The views of a scene show one set of named points, each view turned or mirrored, and shifted as a whole, with a little noise and some points left out.
In the rows, zero is written as 128.

Scene 1
View 1
z813: [ 77 104 157 122 161 150 140 111 156 106 117 105  93 150  91 130  77 157
 132 102 139 136 159 125 160 104 124 108  81 125  76 144 173 107 123 135
 116 137 163 156 121 112 129 148 137 153 102 155 119 122]
z553: [ 22  97 127 151 147 171  86 118 136 124  96 105 128 150 142  98 126 132
 161 158 147 149 178 101 174 151  78 115 136 151 110 139 129 136 126 156
 164 114 132 117 116  99 140 129 164 139  97 121 142 148]
z616: [ 53  92 163 124 176 161 153  96 177 103  91  96 118 171  96 141  93 121
  90 138 150 168 158 102 178  81  98  67 100 120  62 135 132  85 142 136
 132 169 166 139 114 107 116 138 157 177 106 145 101 158]
z624: [ 37  88 131 134 121 157  63 143 125 135 125 131 123 168 157  98 107 158
 196 141 118 125 155 127 165 178  81 119 138 140 117 129 141 139 107 136
 176 113 109 146 154 100 146 106 173 107 114 123 153 118]
z965: [ 53 129 119 161 154 170  98 115 121 116 110  95  93 105 113  88 117 165
 178 113 159 125 196 115 153 148 120 167 102 163 122 164 179 157 122 166
 124  75 154 117  91 109 151 164 119 135  75 138 152 121]
z636: [ 26  96 125 147 134 166  72 129 129 130 107 117 126 155 152  94 120 143
 181 154 135 139 168 111 170 165  77 120 139 150 116 134 134 140 118 149
 172 109 118 127 133  98 142 119 166 124 102 121 149 135]
z880: [ 78  81 172 104 152 143 140 119 170 112 125 116 105 186  99 146  66 152
 118 111 122 142 135 131 165 100 110  72  91 106  61 123 155  84 123 117
 134 172 153 173 150 111 119 121 160 151 120 156 107 123]
z468: [ 57  93 149 124 147 154 109 123 146 119 119 115 110 164 120 119  88 151
 150 121 130 135 153 124 164 130 101 102 108 129  90 134 154 115 118 132
 143 138 141 153 137 105 132 126 156 139 108 141 130 124]
z958: [ 73 109 155 131 168 159 143 103 159 104 109  96  97 144  88 127  88 150
 121 107 146 144 167 116 161  96 121 108  83 131  77 146 168 107 132 142
 114 137 169 143 108 112 130 154 133 161  95 152 117 132]
z827: [ 51 103 160 135 194 172 173  80 183  95  72  78 115 151  82 141 103 106
  68 143 170 182 175  84 184  60 102  70  93 127  58 146 130  86 155 150
 118 166 184 119  83 108 116 157 147 200  92 148  91 173]
z717: [ 29 108 126 154 157 173 101 110 140 119  92  98 121 136 128  99 125 133
 151 149 154 152 184  98 172 139  88 121 124 154 106 148 134 136 131 160
 149 109 143 112 103 100 141 141 151 147  91 127 138 151]
z818: [ 63 125 147 148 204 176 181  71 176  90  72  64 100 116  63 131 105 120
  73 120 186 174 197  85 171  57 127 104  71 142  68 166 157 102 159 165
  91 137 202 109  55 109 121 188 119 204  75 153  98 167]
z942: [ 92  85 172 101 138 134 124 133 154 115 145 129  92 179 102 139  55 175
 149  89 110 120 130 149 152 119 122  95  84 106  72 126 179  97 108 112
 131 155 144 187 162 114 127 121 152 129 119 159 122  99]
View 2
z818: [ 37 115 178 160 191 166 126  77 128 108  66 160 111 150  80 169 185 157
 136 141 144 188 168 155 164 117 154 124 135 132 170 104 100 138 152 173
 111 208 125 115 163 186 179 132 103 224 213 169 108 159]
z468: [136 143 144 141 130 116 117 149 132 122 124 138 107 134 100 111 159 100
 149 123 134  81 182 103 117 136 149 130 109 138 146 131 113 107 141 150
 139 131 108 147 141 137 120 129 148 160 172 146 140 137]
z616: [ 80 131 180 142 158 153 102 136 147 102  99 157  97 119  84 141 184  97
 133 126 141 118 168 108 133 128 140 114 137 116 162 115 117 116 172 160
  97 161  98 113 148 151 139 114  93 207 187 170 146 139]
z958: [104 133 156 144 154 130 121 110 131 113 104 149 109 140  91 140 167 127
 157 144 139 127 173 121 133 124 167 126 109 140 162 113 110 110 139 160
 136 166 106 138 155 169 136 135 134 186 199 150 127 149]
z636: [137 145 127 159 127 105 134 175 118 151 126 126 114 153 110  84 148 101
 124  91 128  55 204 118 123 143 118 150 114 144 120 154 102 124 134 140
 151 109 146 155 118 102 140 128 170 135 141 142 127 133]
z717: [ 95 132 139 168 152 125 137 148 116 146 103 136 114 158 101 106 160 122
 115  97 130  98 199 137 141 137 119 150 127 142 129 145  97 139 143 149
 139 140 154 143 126 118 165 127 152 160 156 153 113 143]
z880: [134 145 166 123 129 130  94 143 152  96 127 149  94 108  91 135 173  83
 161 146 141  87 164  82 107 130 168 108 108 124 170 112 128  87 156 156
 120 142  72 130 157 157  98 122 117 185 191 151 163 133]
z942: [171 151 149 118 115 108 102 137 142 102 142 142 104 117  99 126 157  88
 181 156 139  72 165  79  99 127 185 112  88 142 167 112 129  76 132 154
 147 135  67 153 159 163  82 133 148 166 193 137 160 135]
z965: [117 134 123 165 149 104 157 109  99 149 101 134 130 179 107 112 143 158
 146 124 130 118 198 152 145 131 154 160  97 167 136 134  91 128 107 153
 176 154 153 168 142 151 160 152 191 146 176 131  92 157]
z827: [ 35 117 186 152 183 172 108 115 145 104  75 160  98 128  76 155 194 116
 120 120 142 157 168 129 151 123 132 115 152 111 165 111 111 133 177 168
  85 186 115  99 151 157 168 111  76 227 195 181 134 145]
z553: [106 136 136 165 143 120 134 165 118 149 111 132 110 153 106  91 157 109
 110  87 129  78 202 130 137 141 111 150 129 137 125 152  97 136 143 144
 138 124 152 145 118 104 157 123 155 152 142 152 120 136]
z813: [123 139 153 138 142 125 117 115 131 112 114 146 110 135  94 138 163 121
 164 147 139 113 170 112 127 126 172 124 102 142 163 113 115 101 134 160
 140 159  95 143 159 169 123 137 143 178 196 144 133 147]
View 3
z717: [104  84 101 118  88 150 118 114 112 145 130 145 150 161 125 156  70 107
 121 109 119 174 184 145 155 125 114 149 156 153 122 129 123  88 134 175
 131  88 178 149 137  86 133  70 142  99 149 149 120  93]
z636: [127  93  98  95  70 130 114 128 104 146 128 164 161 149 143 154  55 101
 145 114 120 161 174 131 132 128 109 125 126 148 126 143 138  83  92 157
 124  93 183 119 111 105 162  67 131  89 141 149 137 100]
z616: [ 61  73 130 148 125 149 114 128 104 148 166 125 101 133 100 156 101 117
 121  84 147 159 188 134 164 182 104 113 142 122  97 123 129  70 175 167
 136 100 130 196 144  71 110  86  82 136 143 121 152  99]
z818: [ 39  76 112 179 155 174 128  93 126 137 156  86  90 167  93 139 118 134
  80 101 144 166 200 164 194 148 116 162 196 153 114 110 105  93 235 187
 135 111 131 224 180  29  64  91 132 156 162 138 106  94]
z958: [ 68  85 105 148 132 140 125 110 110 134 155 109 105 145 125 130 103 140
 122 112 145 135 179 141 158 160 107 122 139 145 127 138 128  90 169 153
 116 132 134 179 144  52 111  91 119 156 151 136 130 106]
z965: [115 101  73 121 103 139 132  91 119 129 116 120 151 174 156 121  75 136
 122 146 121 141 172 155 147  98 117 162 155 182 158 146 121 114 130 157
 109 127 180 129 135  62 130  75 187 123 155 170  94 103]
z827: [ 40  69 133 168 140 169 116 115 116 148 165 110  91 142  81 161 110 115
  95  78 145 176 201 148 187 176 111 138 177 127  91 109 113  74 218 188
 146  90 128 223 167  53  81  88  91 142 152 121 135  93]
z942: [ 83  90 106 128 126 107 120 133  93 134 168 125 102 113 147 123  98 150
 161 116 160 100 155 116 127 188  92  68  80 126 130 161 154  80 121 117
 101 154 120 151 111  68 144  96  87 166 142 127 165 119]
z553: [116  87 104 107  76 143 114 123 108 148 129 160 156 155 128 160  60  97
 132 106 119 177 184 139 148 128 113 140 146 149 116 132 129  80 117 173
 135  81 181 137 126  99 146  69 131  87 144 145 132  92]
z880: [ 68  80 123 139 128 123 114 136  95 146 174 127  94 114 123 141 100 135
 146  96 157 122 170 118 143 196  96  77 102 116 111 142 145  70 145 137
 119 131 117 177 122  71 131  92  70 157 140 118 169 110]
z624: [135  94  96  85  65 116 112 133  97 148 130 173 162 140 152 152  51 104
 161 120 122 147 168 122 120 136 103 107 103 142 130 152 146  81  70 145
 120 102 182 106  98 114 178  69 122  90 136 145 148 105]
z813: [ 76  87 102 144 130 132 124 115 106 133 156 111 104 140 134 127 103 144
 132 116 148 124 172 135 151 164 103 109 125 144 130 143 135  88 157 143
 111 139 130 171 134  56 120  91 115 160 149 138 136 108]
View 4
z818: [171  93 125 111 145 147 105  57  98 109  91 228  92 225 111 131  68 171
  35 212 141 151  94 162 121  94 134  53 182  56 141 184 123  92  85 156
  90 188  91  99 177 149  99  72  99 148  95 115 127 139]
z468: [148 133 162 135 148 119 132 128 106 111  94 146 116 127 142 112  99 155
  99 113 152 146 167 139 122 121 163  87 131 123 114 161 124 132 133 108
 165 145  88 124 149 112 109 105 136 138  98 129 152 130]
z553: [115 142 152 134 160 138 142 157  65  96 110 172 121 136 171 130 126 120
 113 133 151 177 151 103 132 105 163  47 126 121 110 181 143 125 128 103
 153 159  98 134 147  87 104 121 105 138 134 110 159 140]
z965: [141 110 172 109 148 151 102 133 104  79  91 180 151 128 157 133 114 106
 117 164 163 140 154  98 102 156 136  80 134  89 100 195 153 127 133 114
 111 134 122 100 192 133  83 118  81 168 173 131 135 111]
z827: [159 114 118 132 151 131 130  71  83 121  98 211  77 217 118 123  71 184
  35 179 134 168 102 170 138  70 155  44 173  81 146 168 112  98  86 145
 124 196  77 123 146 125 113  75 124 130  65 109 142 153]
z880: [171 128 156 142 143 103 138  96 124 127  87 136  94 143 117 100  73 197
  70 100 142 135 164 177 128 110 171 100 144 124 128 143 104 131 128 119
 178 149  73 124 141 122 116  86 166 124  52 137 152 135]
z624: [121 152 174 141 156 123 146 171  89 101 105 129 132  93 173 117 126 125
 134  88 156 160 187 105 124 126 173  78 109 146  99 167 138 143 151  88
 184 131  95 137 143  84 107 127 128 138 128 127 164 129]
z717: [124 132 147 128 157 143 129 143  73  95 107 184 122 149 163 133 116 123
 105 149 152 172 141 107 129 109 154  48 136 106 111 184 142 118 123 112
 138 162 101 126 157  99 101 115  97 143 136 112 151 135]
z942: [176 125 175 138 139 102 129 105 147 124  82 113 112 112 119  95  76 185
  90  87 150 117 188 169 110 139 167 123 135 130 116 143 105 142 143 110
 179 126  81 115 153 132 109  92 169 135  69 150 148 121]
z636: [114 147 165 137 157 132 141 169  77  96 107 150 133 110 172 124 127 117
 128 108 156 166 171 101 127 123 165  65 115 134 101 175 143 135 142  93
 167 141  99 134 148  86 103 127 112 141 141 118 160 132]

Which points are out of place in each view (at most two, in the order of its rows)? Write - if all are in place.
view 1: z636
view 2: z965, z827
view 3: z616
view 4: z624

Scene 2
View 1
z626: [148 116 120  53 180 132 125  86 176 129 129 103 121 144 188 144  88 125
 142 102 130 188 148 114  72 115 135 135 114 115 145  92 189 154 123 122
 205 160 178  34 128 194 109 158 129  82 135  92 185 110]
z254: [135 132 130  64 164 148 140 128 153 157 117 138 122 114 134 109  70  81
 103  77 124 156 179 117  91 142 138 120 136 105 130  91 180 139 105  87
 168 137 152  72 131 184 127 105 137  95  99 108 184  92]
z293: [ 92 127 126  90 165 154 128 138 164 151 134 124 162 110 157 124  62  76
 118 105 115 133 146 129 122 101 133 148  93  86 144  86 148 129 108  98
 167 150 154  49 149 165 141 117 129 115 104 111 147  74]
z918: [127 145 143  91 146 143 156 168 117 166 115 146 148 105  91 122  63  70
  84 103 132  94 188 125 128 137 154 115 148 121 140  97 142 137  86  80
 106 119 129 105 103 167  95  55 146 140 106 120 168 131]
z320: [139 130 131  69 163 140 141 125 148 149 118 129 129 123 138 127  74  94
 113  95 130 148 171 119  96 133 142 123 133 117 139  94 172 145 106  97
 159 138 152  71 118 183 108 106 137 104 116 106 179 114]
z172: [126 135 135  94 155 132 146 144 131 144 127 121 162 125 129 154  73  99
 115 131 133 102 161 127 127 109 154 130 122 128 155  99 134 143  98 105
 125 136 144  77 102 166  81  88 140 140 134 110 158 143]
z360: [134 132 134  82 159 134 143 133 137 143 125 120 149 127 134 149  74 102
 117 121 134 120 160 124 114 115 151 128 126 126 151  99 147 145 101 106
 136 138 149  73 106 174  86  97 140 127 132 107 165 139]
z174: [125 136 131  74 159 149 144 141 146 160 117 141 132 110 124 109  67  75
  99  86 124 139 179 121 105 139 139 122 133 103 133  90 167 136  99  85
 153 133 144  78 128 177 122  93 138 109  98 112 175  96]
z831: [171 128 134  57 167 125 148 111 142 140 115 120 115 138 137 144  88 118
 120 104 143 157 176 112  79 140 151 110 153 140 142 102 181 157 108 108
 156 137 158  74  94 194  74 110 144 101 136  97 200 148]
z16: [138 134 133  70 159 143 144 134 142 154 116 135 127 117 126 118  72  87
 104  91 129 141 177 118  99 139 143 119 140 115 136  95 170 143 102  90
 151 133 148  79 118 182 110  95 138 108 108 110 182 110]
z428: [132 123 124  63 172 144 131 111 168 147 124 121 128 125 165 125  76  97
 123  90 123 170 158 119  88 124 133 133 116 102 138  88 179 143 114 106
 186 152 165  48 136 184 126 133 131  90 114 101 177  91]
z740: [134 129 134  89 159 127 143 130 136 136 131 112 159 134 141 164  78 114
 126 137 137 113 153 124 120 105 154 132 121 134 159 102 138 148 102 115
 131 141 152  70  97 172  73 101 139 135 144 105 163 152]
z76: [138 132 133  72 162 140 144 132 145 154 118 132 132 119 131 126  72  90
 107  96 130 142 172 119  98 134 144 120 135 116 139  94 168 143 103  96
 153 137 151  77 117 181 107 100 140 109 113 108 179 114]
z646: [168 134 135  50 163 139 153 123 142 158 105 141  99 121 118 112  80  93
  98  70 135 164 197 109  73 162 145 102 165 126 126  97 196 149 103  84
 159 128 151  89 110 195 101  96 143  90 107 105 207 120]
View 2
z626: [103 165 120  93 147 117 115 142  71 117 109 134 146 132 131 124 143 164
 139 122 180 165 109 127 114 141 132 130 137 164 122  89  96 137  90 138
 122 132 101 143  82 138 117 154 115 148 149 136 116  90]
z320: [109 138 135 112 145 118 124 135 108 143 133 147 151 122 157 150  98 138
 115 114 173 191 127 109 134 144 133 142 103 126 155 128 104 139  95 122
 146 126 111 167 119  91 106 140 128 124 132 118 137  83]
z646: [ 91 133 133 102 138 132 121 135  96 135 128 126 167 129 190 183  85 140
 103 114 177 209 114 112 114 140 126 159 103 145 175 137 103 147  90 122
 148 132  99 194 131  46  92 144 137 135 160 109 128  75]
z831: [111 144 142 119 128 112 122 137  89 138 133 120 139 141 170 169 101 159
 126 119 173 191 108 147 120 149 142 157  96 138 148 115  88 131  78 135
 124 147 105 195 127  76 104 150 139 129 137 129 121  87]
z16: [106 133 136 113 147 122 127 134 116 148 137 148 155 120 162 158  87 131
 108 112 172 198 130 102 136 143 131 145  98 122 163 137 109 141  97 117
 154 122 110 172 128  76 101 136 132 122 131 111 141  79]
z254: [ 95 136 126  98 155 131 123 134 110 138 127 152 167 114 162 152  94 126
 106 112 176 197 129  85 129 136 122 142 113 136 166 136 115 146 104 114
 160 113 105 160 116  79  97 137 125 132 148 108 140  77]
z360: [130 135 148 136 137 102 129 135 121 162 148 152 130 125 142 145  92 140
 126 116 165 184 133 125 152 150 147 143  82 103 143 125  98 126  89 123
 138 133 122 171 129 100 114 134 136 107  98 125 143  89]
z174: [104 127 131 112 156 126 127 134 124 151 138 159 163 109 160 151  85 120
 104 110 171 199 139  83 142 138 128 141  99 119 168 143 117 145 105 110
 163 110 113 162 124  78 100 130 128 121 131 104 150  77]
z76: [108 135 137 114 142 118 125 135 108 146 135 145 152 123 158 155  92 136
 113 115 171 193 127 109 134 143 134 145  98 126 158 130 105 138  95 121
 147 125 111 173 124  83 104 138 133 122 131 116 138  82]
z740: [140 138 154 145 133  91 133 135 118 165 152 149 118 132 133 139  98 148
 133 117 160 176 133 142 157 155 154 142  75  96 131 118  89 120  83 129
 127 141 127 172 129 112 121 134 136 101  85 134 142  96]
z428: [100 149 123  95 157 124 120 136  95 128 118 152 159 117 138 128 121 142
 122 115 178 178 124  95 127 137 126 129 127 146 141 113 109 143 102 123
 144 116 105 142  94 118 110 142 116 138 145 120 132  84]
z918: [127 111 153 142 142 110 136 131 149 179 165 158 143 113 169 169  54 113
 101 108 162 211 148 100 162 148 141 155  58  80 176 161 108 133  96 107
 165 122 128 188 160  51 100 122 145  93  96 104 161  78]
z293: [117 138 126 111 172 116 127 134 126 151 134 184 154  99 115 105 108 119
 117 110 169 175 152  71 156 137 128 114 112 112 142 126 120 140 114 109
 161  99 122 119  99 137 117 127 113 116 111 112 157  86]
z172: [139 130 153 147 138  94 134 133 132 171 159 158 122 123 137 142  87 137
 125 114 159 184 142 126 164 153 151 143  70  87 143 130  96 123  89 120
 138 133 130 172 136 101 116 130 138  96  82 126 150  91]
View 3
z740: [136  84 146 125 126 134 138  93  95 107 167 131 101 157 109 132  90 121
 105 113  89  81 134 147 132 126 177  96 108 146 107 132 171 158 163  86
 140  80  95 128  75 113 156 122 127 145 108 166 148 156]
z626: [157 100 120 109 138 123 152  75 114  95 160 141 121 128 103 171  94 142
 155 142 103 122 138 156  81 146 213 106 113 102 157 143  69 127 163 111
 118 117 119  90  84 116 118 126 106 148 119 163  93 114]
z16: [133  84 155 117 138 147 128  94 111 104 137 120 109 112 111  98 106 134
 122 142 136 118 118 132 133 128 200 105 105 150 139 113 139 132 171 110
 128 116 103 116 104 135 137  97 119 124 146 179 135 176]
z293: [128  64 143 118 114 143  93  68 111  80 149 139 132 107 132 120 114 154
 147 151 117 129 159 144 107 145 164 122 112 146 145 116 137 193 138 105
  83 110 113 103  86  97 143 127 118 148 139 148 128 188]
z76: [134  82 151 118 138 145 129  92 111 101 141 125 110 118 111 107 104 133
 125 139 130 114 122 135 129 130 198 106 105 147 135 118 137 136 170 108
 127 113 103 114  99 132 138 102 120 128 141 176 134 171]
z646: [137  92 157 113 153 149 146 102 117 110 127 111 103 105 101  92 107 129
 122 148 156 124  97 126 139 124 226 100 102 146 147 112 120  96 187 118
 145 128 105 113 116 157 126  81 114 110 157 194 127 166]
z172: [130  76 154 127 125 140 126  97  96 105 158 128 101 149 115 111  95 125
 102 116  98  85 135 142 143 125 171  98 106 158 107 123 183 165 162  88
 136  83  95 131  80 116 161 117 130 139 117 167 155 176]
z428: [142  85 135 112 135 135 129  76 117  92 146 134 124 109 113 136 106 147
 153 151 123 129 137 144  98 143 202 112 111 123 158 125  95 142 157 114
 107 122 115  96  94 119 124 115 111 139 138 163 109 151]
z254: [135  81 149 113 139 146 122  85 118  96 133 125 120 100 115 104 111 143
 143 156 145 133 124 132 119 135 205 112 107 140 154 113 114 134 165 118
 112 127 110 104 107 130 128  99 114 125 154 175 121 174]
z918: [116  69 172 126 131 158 114 107 103 108 133 114  99 124 121  63 109 124
  94 130 137  98 114 125 169 115 179 100  99 184 111  99 202 150 171  97
 139  97  90 139 102 137 161  91 130 118 148 181 171 213]
z174: [128  74 158 117 134 150 114  90 114  96 131 123 115 102 119  91 113 140
 129 150 144 124 123 129 132 131 193 111 105 156 144 106 142 145 164 111
 115 120 105 114 106 131 137  96 119 123 154 174 136 189]
z360: [135  81 150 122 130 139 133  94 102 104 155 128 105 143 112 118  97 127
 111 122 104  93 129 142 134 127 183 100 106 150 118 125 164 151 165  95
 134  91  99 124  85 120 151 114 125 138 122 169 146 165]
z831: [148 102 144 118 150 136 163 100 107 115 149 120  95 141  94 130  92 121
 115 125 117  99 108 140 128 125 219  90 107 131 130 132 122 101 186 106
 156 107 102 116  96 144 130  99 117 127 126 187 127 134]
z320: [137  84 147 117 138 141 134  91 110 103 142 125 111 118 110 114 103 134
 128 141 127 115 124 137 123 131 200 104 107 142 140 121 130 134 169 108
 127 113 107 113  99 130 135 105 118 129 139 175 129 162]
View 4
z254: [127 121 135 145 136 103 127 134 168 138 142 111 108 141 143 128 148 103
 140 106 132 139 122 131 146 138 117 124 113 162 167 125 129 135 141 113
 134 128 153 144 182 104 164 165 121 166 157 113 123 110]
z172: [148 119 149 119  90 109 184 177 156 112 129 128 129 141 132  88 147  87
 118 132 153 115 139 154 153 113 101 108 141 152 129 125 177 105 154 125
 124 126 129 117 164 130 130 150 100 136 124 161 147  71]
z293: [133 121 117 128 128 100 153 165 178 111 141 102 106 163 143  90 155 129
 143 108 168 106 170 112 151  99 104 119 122 148 178 146 143 148 174 112
 102 129 139 150 157 121 163 193  87 182 132 133 120 109]
z76: [135 120 141 136 121 104 144 142 160 130 137 116 115 139 137 118 146  93
 131 114 135 134 126 142 147 134 113 121 120 162 152 122 143 123 142 116
 132 130 144 131 178 112 151 155 117 154 147 132 132  96]
z320: [132 123 142 131 123 101 142 139 154 128 141 110 114 140 137 121 142  94
 130 112 135 135 131 140 148 141 116 127 118 162 153 120 137 129 139 112
 130 131 141 130 174 109 154 154 117 154 143 134 133  94]
z646: [129 121 150 147 129 106 123 118 153 148 140 119 114 123 139 149 139  77
 132 111 109 158  96 150 140 166 124 126 111 170 151 109 127 120 119 114
 154 130 154 131 194  97 157 136 142 145 166 115 131 100]
z918: [143 109 144 153  98 121 171 175 189 139 128 156 130 128 136 105 164  85
 122 133 137 122  90 161 139  99  96  80 142 148 134 138 181  84 153 148
 149 111 156 139 192 128 128 146 118 131 157 124 137  84]
z428: [127 130 132 125 140  94 130 131 146 119 144  88 102 152 140 120 138 109
 141  99 144 133 160 120 153 146 121 146 108 165 171 120 118 155 142  94
 113 140 135 133 163 102 170 171 109 176 137 134 124 108]
z360: [143 121 148 120 100 105 171 163 150 114 133 118 125 140 132 100 142  87
 121 124 147 122 140 149 152 125 109 118 132 157 136 122 162 115 147 118
 125 131 130 119 167 122 138 149 105 141 127 156 144  78]
z831: [137 126 162 118 112 100 145 128 123 125 136 106 120 127 130 132 128  69
 122 117 121 150 124 155 151 171 124 141 116 173 132  99 137 122 118 104
 138 140 131 108 176 104 148 128 131 134 138 154 147  81]
z740: [147 122 153 109  89 106 182 171 138 104 130 115 127 140 127  91 138  85
 117 131 153 118 152 154 157 126 107 123 137 157 127 119 169 112 147 116
 119 137 121 108 160 129 133 144  99 133 113 172 152  67]
View 5
z76: [108 135 138 156 150 127 136 130 148 123 132 119 107 120 105  89 123 111
 116 120  93 156 132 105  99 134 164 180 111  89 123 127  95 104 117 163
 148 115 148 120 123 126 101 119 135  94 118 169 138 130]
z254: [106 143 130 151 159 115 121 144 145 144 119 111 103 130 107  74 123 106
 102 115  98 157 128  95 100 130 162 186 127  93 125 130 111  97 113 172
 135 108 156 112 135 117 102 128 139  84 108 171 143 136]
z831: [102 111 153 152 152 129 131 107 134 109 153 120  91  98 112  86 113 101
 142 122 119 172 173 110 112 123 172 198  89  67 110 123 104 115 118 147
 171 108 129 129 116 117 103 105 131  66 133 171 139 134]
z172: [118 133 138 165 127 154 168 116 151  93 148 138 124 107  97 124 128 131
 146 132  77 142 117 127  90 148 164 162  89  89 124 120  58 112 124 149
 169 132 140 133 104 145  97 105 134 129 130 172 126 114]
z293: [127 160  97 170 148 155 129 167 133 129 117 123 121 131 120  91 132 128
 112 122  74 115  96 100  86 137 157 153 165 129 132 112  71 102 121 157
 149 132 156 104 141 122 110 123 162 135 109 171 133 134]
z174: [108 148 135 154 150 116 135 144 156 138 120 119 113 134  97  87 127 113
 102 116  85 154 112  99  94 140 161 177 117  93 128 132  99  95 117 177
 131 115 160 116 126 129  98 129 136 101 108 169 140 129]
z360: [116 132 136 164 136 150 158 121 142 100 145 133 119 107 106 113 125 126
 141 129  84 142 124 120  93 142 164 166 101  91 122 119  65 112 124 148
 170 128 139 127 112 137 102 107 139 119 128 171 128 122]
z626: [118 124 104 162 169 156  96 142  95 117 143 111  81  98 153  63 114  99
 139 121 125 134 176  95 116 106 167 184 164 107 106 101 100 123 118 128
 189 112 125 103 147  89 121 103 164  73 130 174 136 159]
z16: [106 138 139 154 150 119 136 131 151 129 130 118 109 123 100  87 123 110
 113 119  93 159 128 104 100 136 163 183 107  84 124 131  98 100 118 170
 141 113 151 121 122 126 100 123 133  92 116 168 138 128]
z740: [118 124 135 167 131 163 161 112 136  86 157 139 117  97 110 118 123 129
 157 133  87 141 135 128  95 139 166 166  94  89 118 112  57 120 124 138
 184 130 129 132 105 137 100  99 138 119 137 172 126 118]
z320: [108 133 131 158 153 131 127 133 136 125 135 117 103 115 112  83 120 108
 121 119 102 154 141 103 103 128 165 184 121  90 120 123  97 107 116 158
 155 114 145 116 129 118 105 116 141  88 120 170 137 134]
z646: [ 93 126 157 144 160  98 124 121 154 138 132 109  92 120  98  72 116  95
 107 113 114 186 154  97 111 127 167 205  92  64 118 139 126  97 112 174
 138  96 149 123 122 118  98 126 122  55 117 168 145 135]

Which points are out of place in each view (at most two, in the order of its rows)? Write - if all are in place.
view 1: -
view 2: z76
view 3: z646, z254
view 4: -
view 5: z360, z320
